A landscape with many valleys, sampled at points; each row gives a point and its height.
From any point a ball rolls to the lowest of the 2 points nearest to it. It stops when none of these is lower. Distance is the straight distance between rows; heights are no part of it.
<902> h=4.15: [-31 -29  14 -19  -7 -22   9  -8  11  13 -25  28 -13   0  13  10 -17  -9
 -15 -17]
<250> h=1.72: [ -8  -6 -44 -17  -4  17 -33   8 -33 -15 -12 -14  -8 -19  42   7 -20 -18
  -9  -4]
<910> h=0.71: [ 45  24  24  10  36  38 -26  -5 -15 -15  22   3 -19  -6  -8  24  31  -4
   1  -7]
<874> h=5.58: [ 17   4  31  16   8 -37  -1   0 -39 -30  18 -20  18  13  -4  23  26  -2
   1  12]
<400> h=6.24: [ -7 -12   6  27  21  28  37   5  11 -21 -55  -7  -3  10 -26 -26 -28   4
  25   4]
<208> h=0.80: [ 16 -12  16   3 -20  -8   8  19   1 -19 -13 -29  17  -8  -2   5 -19 -17
  23 -20]
<608> h=2.58: [ 48  -5  21   9 -16  -4  11  22   9 -53   9 -27   5  32   1   4  28  -5
  49   4]
<864> h=7.16: [  4  23 -52  15  14  24 -32   6   7  29 -20   3 -17  -1  17  13   0   0
   1 -13]
<615> h=5.62: [ 12  14  36  29 -22  -6  -3  31 -24  -8   7  12   2   5  15  -6 -12  -6
 -44 -13]
<102> h=1.19: [ -4 -35  19  -6 -19 -31   3  14  16 -24  13 -28 -11  17  23 -42  23  41
 -19  13]
<16> h=4.56: [ -4  -1  28   2 -22  -9  16   4  -6  -2   6  67  -4   2 -18   4  -7  -7
 -18  13]
<1087> h=1.74: [-20 -27  22  14 -11 -22  26  22   4 -11 -10 -12  -7  18  10 -49 -11  25
  -8  37]
<580> h=4.02: [ -7  -5  21 -18 -12   1 -14  -2  -3  21   3  72 -15  -2  16  20   8   4
  -1  12]
<1104> h=6.27: [ -9  33   3  19  14 -11  18  -2 -35   5  36  17  21  -4 -31  17   3 -12
 -24   7]
<778> h=0.32: [ 42  24  16  25  21  12 -20  -8  -7   2  22   8   9   4 -37   5  29  -3
  11  16]
<596> h=6.49: [ -2   0  29   0  18   9 -34  -4  12  45   6   2 -17 -21  11  21  18  28
  17  -2]
<867> h=5.85: [-26   2  -1  -3  11  25 -44  29  -8  45  -7   7  -5 -25  39  32  10  17
   3   1]
<799> h=6.73: [ -8  -3  21 -26 -13  23 -12 -17  14 -12   9  12  25  10 -18  10  -4 -31
  13 -10]
<219> h=1.82: [ -1 -10 -26  -3 -21  -9  16  15  28   5 -21 -32  33 -17 -25   5 -20 -20
  37 -33]
<1097> h=7.48: [-18   4  -9   4  -8 -16  30  -6  25   7  30 -28  27  32 -18 -13  27  13
  25  -8]
<254> h=6.09: [-28 -16   2 -31   1  20 -41   8   8  21 -47  -5 -15 -19  24   8 -19   5
  33  58]
<450> h=4.61: [ -5   9 -22   2  10  22   0 -15 -12 -11  12  -6  30 -19 -37  22  -2 -31
 -29 -34]
<441> h=2.35: [ -5  15 -14 -13  -9  12  12   1   1  -8  38  -3  19  -7 -20 -26 -23  -2
  -1  17]
<145> h=2.25: [ 48   0  37  31   1  -6  14  46  11 -21  14 -32   3   7  -1  12  35  -5
  30 -15]
<548> h=6.36: [ 40   6 -11  21  -4 -25  -6   8   3 -11   6 -33  -3   2  -1 -12  21  10
 -22 -23]
<728> h=7.55: [ 27  21 -35  37   8   7 -14  -9  12  10 -28   1 -12  12 -11  -8  -4  -6
 -20 -13]
<302> h=6.23: [ 26 -22   3  -5 -27 -41 -13 -10  14 -11  -9   8  14  10  -8 -19  10  -4
  34  16]
<885> h=2.29: [ 21 -28  35   8 -12  27  23  25  19 -21   9   5  20 -15 -34   8  29   2
   9 -24]
<289> h=2.72: [-29   7  25  -8  10  -4  35 -10 -37 -10   7  29 -27  17  25  19  -4  24
 -19  16]
<507> h=0.66: [ 36  11   9  -5  -1  -7  10   3  -9 -20  32  14   9  -2 -44 -10  26  16
  -1  23]
<283> h=1.71: [ 17  -4  41 -13 -15  34  -4  11  34 -10   3  11 -14  11  16 -22  -6   0
  -3 -37]
<25> h=4.76: [-11  -9 -47  20  21 -23  -9 -24 -48   2 -23  -4  13  -8   2  17   2  12
 -10  25]
<721> h=2.47: [ 14  -9   3 -22  -1  19  -7 -13  34  -1 -22  23 -34   2  15  -7 -17  -9
   5 -26]
<798> h=7.82: [-15 -14   5 -28 -27   0  25  -8  37 -19  36 -12  20  28  -4  -6  28  -9
  19 -24]
<934> h=5.20: [  3   0   2  11  15 -24 -15 -12 -49  -1  -8 -10  13 -11   8  36  -1  -1
   5  23]
<256> h=4.30: [ -4 -10 -37  -1   3 -19  15 -13 -30 -12 -10   2  12 -25 -15  -4  -7   3
 -27  11]
<1075> h=3.58: [ 12   5  18  15  -2   5  -9  27  22  13  24 -42  39 -22 -24   3  13 -26
  33 -13]
<629> h=5.60: [  2 -34 -24  15  16 -20   8  -3  29  12 -51 -16 -18  -2  -9 -30 -15  -1
   3  -4]
<574> h=2.62: [ 11 -29  28 -27  -2  -5  12  10   2 -10   3 -23 -15 -43  21   3   1  23
 -11 -36]
<772> h=3.55: [-48  -6 -10  -1  -5  -2  13  -9 -31   0  11  42 -11  26  30  -1   0   1
 -33  24]
<326> h=3.19: [  1  25  12  -8   3  28  -2  -7  10  13 -28  33 -24   1  -4  19 -35 -14
  18   5]
<556> h=1.77: [ -5   7 -18  -8 -33 -19 -15  -3 -10   3  52   9  18  10  -5 -24   2  -1
 -12  35]
<563> h=6.88: [  5   1  44  10  -3   5 -31   0  16  15 -11  -9  -3   8   9  -5  -3   8
  30   9]
<285> h=3.17: [-42  -1 -35 -22  -4  -2   3  -2  -2  19   2 -31  -6  -7  41  -9 -32   2
  -4  -3]
<231> h=3.00: [  4  19  -9  10 -21   5 -24  19  15  15  21 -23  30 -18 -28 -15 -19 -28
   4   3]
<489> h=4.96: [  3   8 -13  -3 -23  19 -41  28  31  42 -40   4  -1 -39 -14   4 -27 -17
 -10  20]
<81> h=4.19: [-19  -2 -19  -7 -10  -1 -28   0  36  25 -37 -18  20 -18 -18   7 -22 -21
 -15   4]
<105> h=2.01: [  5  27  25   3   3 -25  21  -4 -25   6  12  13  -9  20  19  21  -1  16
  19   8]
<977> h=4.98: [-10   4  -1  -8   7   9   7 -23  20   4  16  10 -24  32   3 -26  20  18
 -11   4]
<225> h=4.95: [-25  34  28   4  23  25  12  12  10  27  19 -24   1  -7  -7  17 -15  -8
  19 -24]
<101> h=2.76: [  2 -24  12   0 -11  20  15  17  40   3  -3  -5   7 -16 -24 -25  12  18
  11 -25]
<435> h=6.04: [ 42  24   5  35  -1 -13 -10  19 -17  -2   3  -2 -21  -2  18   8  10  -3
 -42 -18]
<747> h=5.09: [-12 -20  19  22 -25 -14  -1  14 -15  -5  -9  38   7   1   5 -23 -13 -13
 -51   6]
<762> h=5.24: [  7  37 -25   0  13   1  29  -3   3   0  32 -10   9   6 -24  19   4 -25
 -16 -41]
<1145> h=1.88: [  0 -21  20 -11   4  -5   0   2  -8 -20   6 -37 -16   0  36 -12   5  31
 -23 -13]
<22> h=5.59: [-22 -13 -21  -9 -11   6 -25  24   6  33 -33  23  -9 -17  11  -3 -19 -11
   2  50]
<1077> h=2.98: [ -6  22 -25 -17  17  20   0  -4 -23  -3  34 -26   5 -14   9  13 -10 -11
   3   7]
<1081> h=3.54: [ 19  20 -66  -3  16  -5 -16   3 -36  10  25  -7   1 -31   1  19  11  -8
  -1   5]
<1113> h=3.03: [-12   7 -28  10   3   3  -5  -5  17   6 -32 -39  21   1  -7  -1 -32 -28
   0 -33]
<506> h=3.72: [ -4 -39  -8 -36   6   6   9 -32  16 -32 -18 -11  10  -2  -8  -8   5  -2
  13  -9]
<141> h=1.39: [  1  38   6  -9  11   3 -14 -10 -18  27  34  29 -18  18  14  31  13   3
  36  17]
<790> h=5.80: [ -6  37 -29  -4   2   0  27   2  -7  14  11  22   8 -11 -29  26 -28 -14
  -5  -6]
<472> h=6.31: [  6  19  40   2  -7  19 -16   6 -10 -20  37  -4  31  15 -17   4  10 -38
   8  -1]
<1054> h=1.83: [-36  13  41  31  -9  19  -7  12   2  14   3  -2   5  27  10 -32 -21  -1
 -17  11]
<485> h=3.29: [-14  -8   8 -21   4   3  10 -15   7   9 -15  57 -42  14  33  16  -4  -4
 -10 -19]
<385> h=6.70: [ 25 -17 -44  18   6   0 -45   3  -1  10 -35 -12 -19 -19  30 -11   0   5
 -16  -5]
<387> h=6.29: [ 21 -42 -19   9   1 -26 -15  -8  -9  -2 -39  22 -22  -6  23  -7   3   0
 -27  -1]
<811> h=0.55: [ -1 -21 -11  -5 -12  -6 -11   4 -18 -31 -22 -30   9 -17  22  -6 -34 -20
 -19 -11]
<235> h=3.05: [-18  20 -27   8  -7  11  19  26 -11  36  14  39 -30  -3  15 -21  -7  32
 -17  21]
<416> h=4.23: [-19  19  40  -6   3  -4 -19  18   9  30  47 -34  17 -19   5  13   4 -22
  20  -8]
<925> h=7.13: [-12  -4  32 -15 -15 -10 -24 -10  20   5   6 -11  27  17  -7  17   9 -17
  46  -5]
<367> h=5.95: [ 15  -5  -6  26  33   7  20   0  16   6 -50 -15 -32  22  -1 -37 -23  12
  20  11]
<444> h=4.18: [ 10  19  20   0   2 -10  -4  18 -11  25  -3  16 -11 -37   6  42 -18  -5
  17   1]
<662> h=7.18: [-16   6   2  30  -8  -2  13   3   0   0  16 -20  47  15 -44 -20  15   5
   2  13]
<96> h=4.99: [-24 -20  16 -28 -11 -25  21  -5  16   5  -9  -6  -9   9  27 -15 -22  -3
  26   3]
<851> h=2.38: [ -7  20 -45  -1 -20 -12   3  17 -28  11  37  32   0   6  17 -19   6  16
  -3  44]
<251> h=3.70: [ 38  30  14 -16  13   9   9  -6  -3   3  -5  12 -28 -13   5  31 -19 -11
  32 -23]
<13> h=6.45: [ 21  -2  -4   3 -15 -54   6  -4  -6   6  13  -7  15 -14 -16   0  14  14
  19   6]
<514> h=5.04: [-22 -37 -16 -11 -10 -40  23   4  14   3 -21 -17  14 -16  -1 -30 -14   2
   0   7]
<1021> h=4.29: [-34 -21 -14 -27  27  19  -7 -40 -14  -3   2   3   8 -26  -6  26  12  19
 -12  -3]
<520> h=4.94: [-17  25  13  -6 -11  13 -21  31   0  45 -20   8 -19 -25  29  48 -22  -6
  -3  -9]
<961> h=6.61: [ -7   1  12  25  29  51  34 -10  10 -22 -37 -20  12  12 -30  11  -4   9
  14 -30]
<2> h=5.93: [  8 -12 -16  -8   4  -3 -16 -23  -2  -2 -22  14  -4  10  -4 -11 -11 -12
  21  31]
<659> h=5.94: [  5  17  26  16  11  -8 -14 -19 -13 -19  29  -4  17  25  -8  19  37 -21
 -19  -8]
<98> h=3.73: [-18   0 -28   4   6   2  29   6  -7  10 -14  18 -19 -14  -2 -23 -25   8
 -33   2]
<295> h=3.25: [ 24 -12  17 -10 -12 -20  13  31  -8 -15  27   3   0 -37  -3  -3  10  13
 -36 -18]
<470> h=0.81: [ 18  25 -22  -2  11  -8 -21 -26 -17   2  33  13   3  23 -12  12  23   3
  10  22]
<1153> h=0.68: [-18   8  44   4 -12  33   8  16   2 -11   3  -7 -10  25  28  -8 -22 -10
 -11 -24]
<607> h=2.93: [-32  12 -41 -29  13 -23   9 -43  16  34  17  -1  -3  18  -7   5   9  17
  28  11]
<1134> h=2.26: [-25  -9  42  28 -14   0  22  21  22  19   5   2   5  25  -3 -47  -2  21
   8  13]
<1059> h=1.14: [ 22  24  16  -7  24  44  -7 -22 -14 -29  15  30 -17  24  -2  15  14   1
   1   5]
<373> h=3.95: [ 27  28 -51   5  10  -3  15  10 -37   7  -6  23 -20 -33   2  18  -5  11
 -13  -2]
<449> h=5.32: [ 22   2 -11 -10  14  11  -6 -29  21 -41  -1  -4 -14  39  -9 -19  28  11
  -1  12]
<839> h=2.09: [-20  23 -17 -22  16 -13 -11 -26  -4  33  19   8 -17  29  30  32  12   3
  23 -10]
<964> h=4.39: [-28   0 -14  -3  -8 -17   8 -31   0  -1   8  16   2  35   7  -3  13 -11
 -30  -4]
<830> h=5.61: [ 18  -4   6  -2  10   3  -4 -30  -9 -33 -23  12 -31  36  23 -12   1   1
   2  24]
<823> h=4.27: [-39 -26 -48  -2   4 -26  -5 -14  -8  10 -30 -25  -1  -8  20 -22 -24   0
 -14  16]
<750> h=4.22: [-17 -24 -12 -34  30  35  -1 -44 -11 -30 -23   6  -8 -12   1   2 -13   3
   6  19]
<749> h=0.97: [ 29   6 -16   0   9 -17  13  -7   1 -13   8  27 -15  10 -30 -33  19  43
  -3  52]
<363> h=3.63: [-28   6 -32 -32  13  11   4 -40  16  22  14  21   2  -7 -17  19   7   3
  -3 -11]
<936> h=6.89: [  6  -7  -5  48 -11 -10  29  21   4  -7 -12 -34  35   6 -29  -5  17  14
  -5 -15]
<370> h=1.68: [ 28 -25  38  17 -12  22  15  40   8 -30  -3 -30  15  -6  11  10  16  -4
   9 -35]
<905> h=6.62: [ 21 -11  -6   8  -7 -29  25  22   8 -21  14 -44  18 -10 -14  -8  25  19
   7  -8]
<517> h=3.23: [ -7 -41  18 -17  14  35   0 -15  28 -21 -22  -1   1 -12 -18 -28  15  21
  -6 -10]
<80> h=5.92: [ 23 -27   1  -5 -13 -37  -3 -20 -16 -37 -24  23 -12  20  17  -1   8 -17
 -10   4]
<204> h=3.91: [  0 -14   4   0  -5  14  -8   0   1 -12  -1   2  14 -22 -10   4   1  -2
 -41 -31]

Call two points neighbours if one is among the 2 nearest of the other. Go from one point of each pair to the other, from neighbour to neighbour, staying as low as possible. Name the highest point that can't be avoided.
<208> and <102>: <514>
<1153> and <102>: <1134>
<778> and <811>: <1021>

Where does a ball stop that starts at each point below?
<925>: <556>
<254>: <208>
<790>: <102>
<798>: <556>
<1104>: <102>
<867>: <1153>
<400>: <811>
<662>: <485>
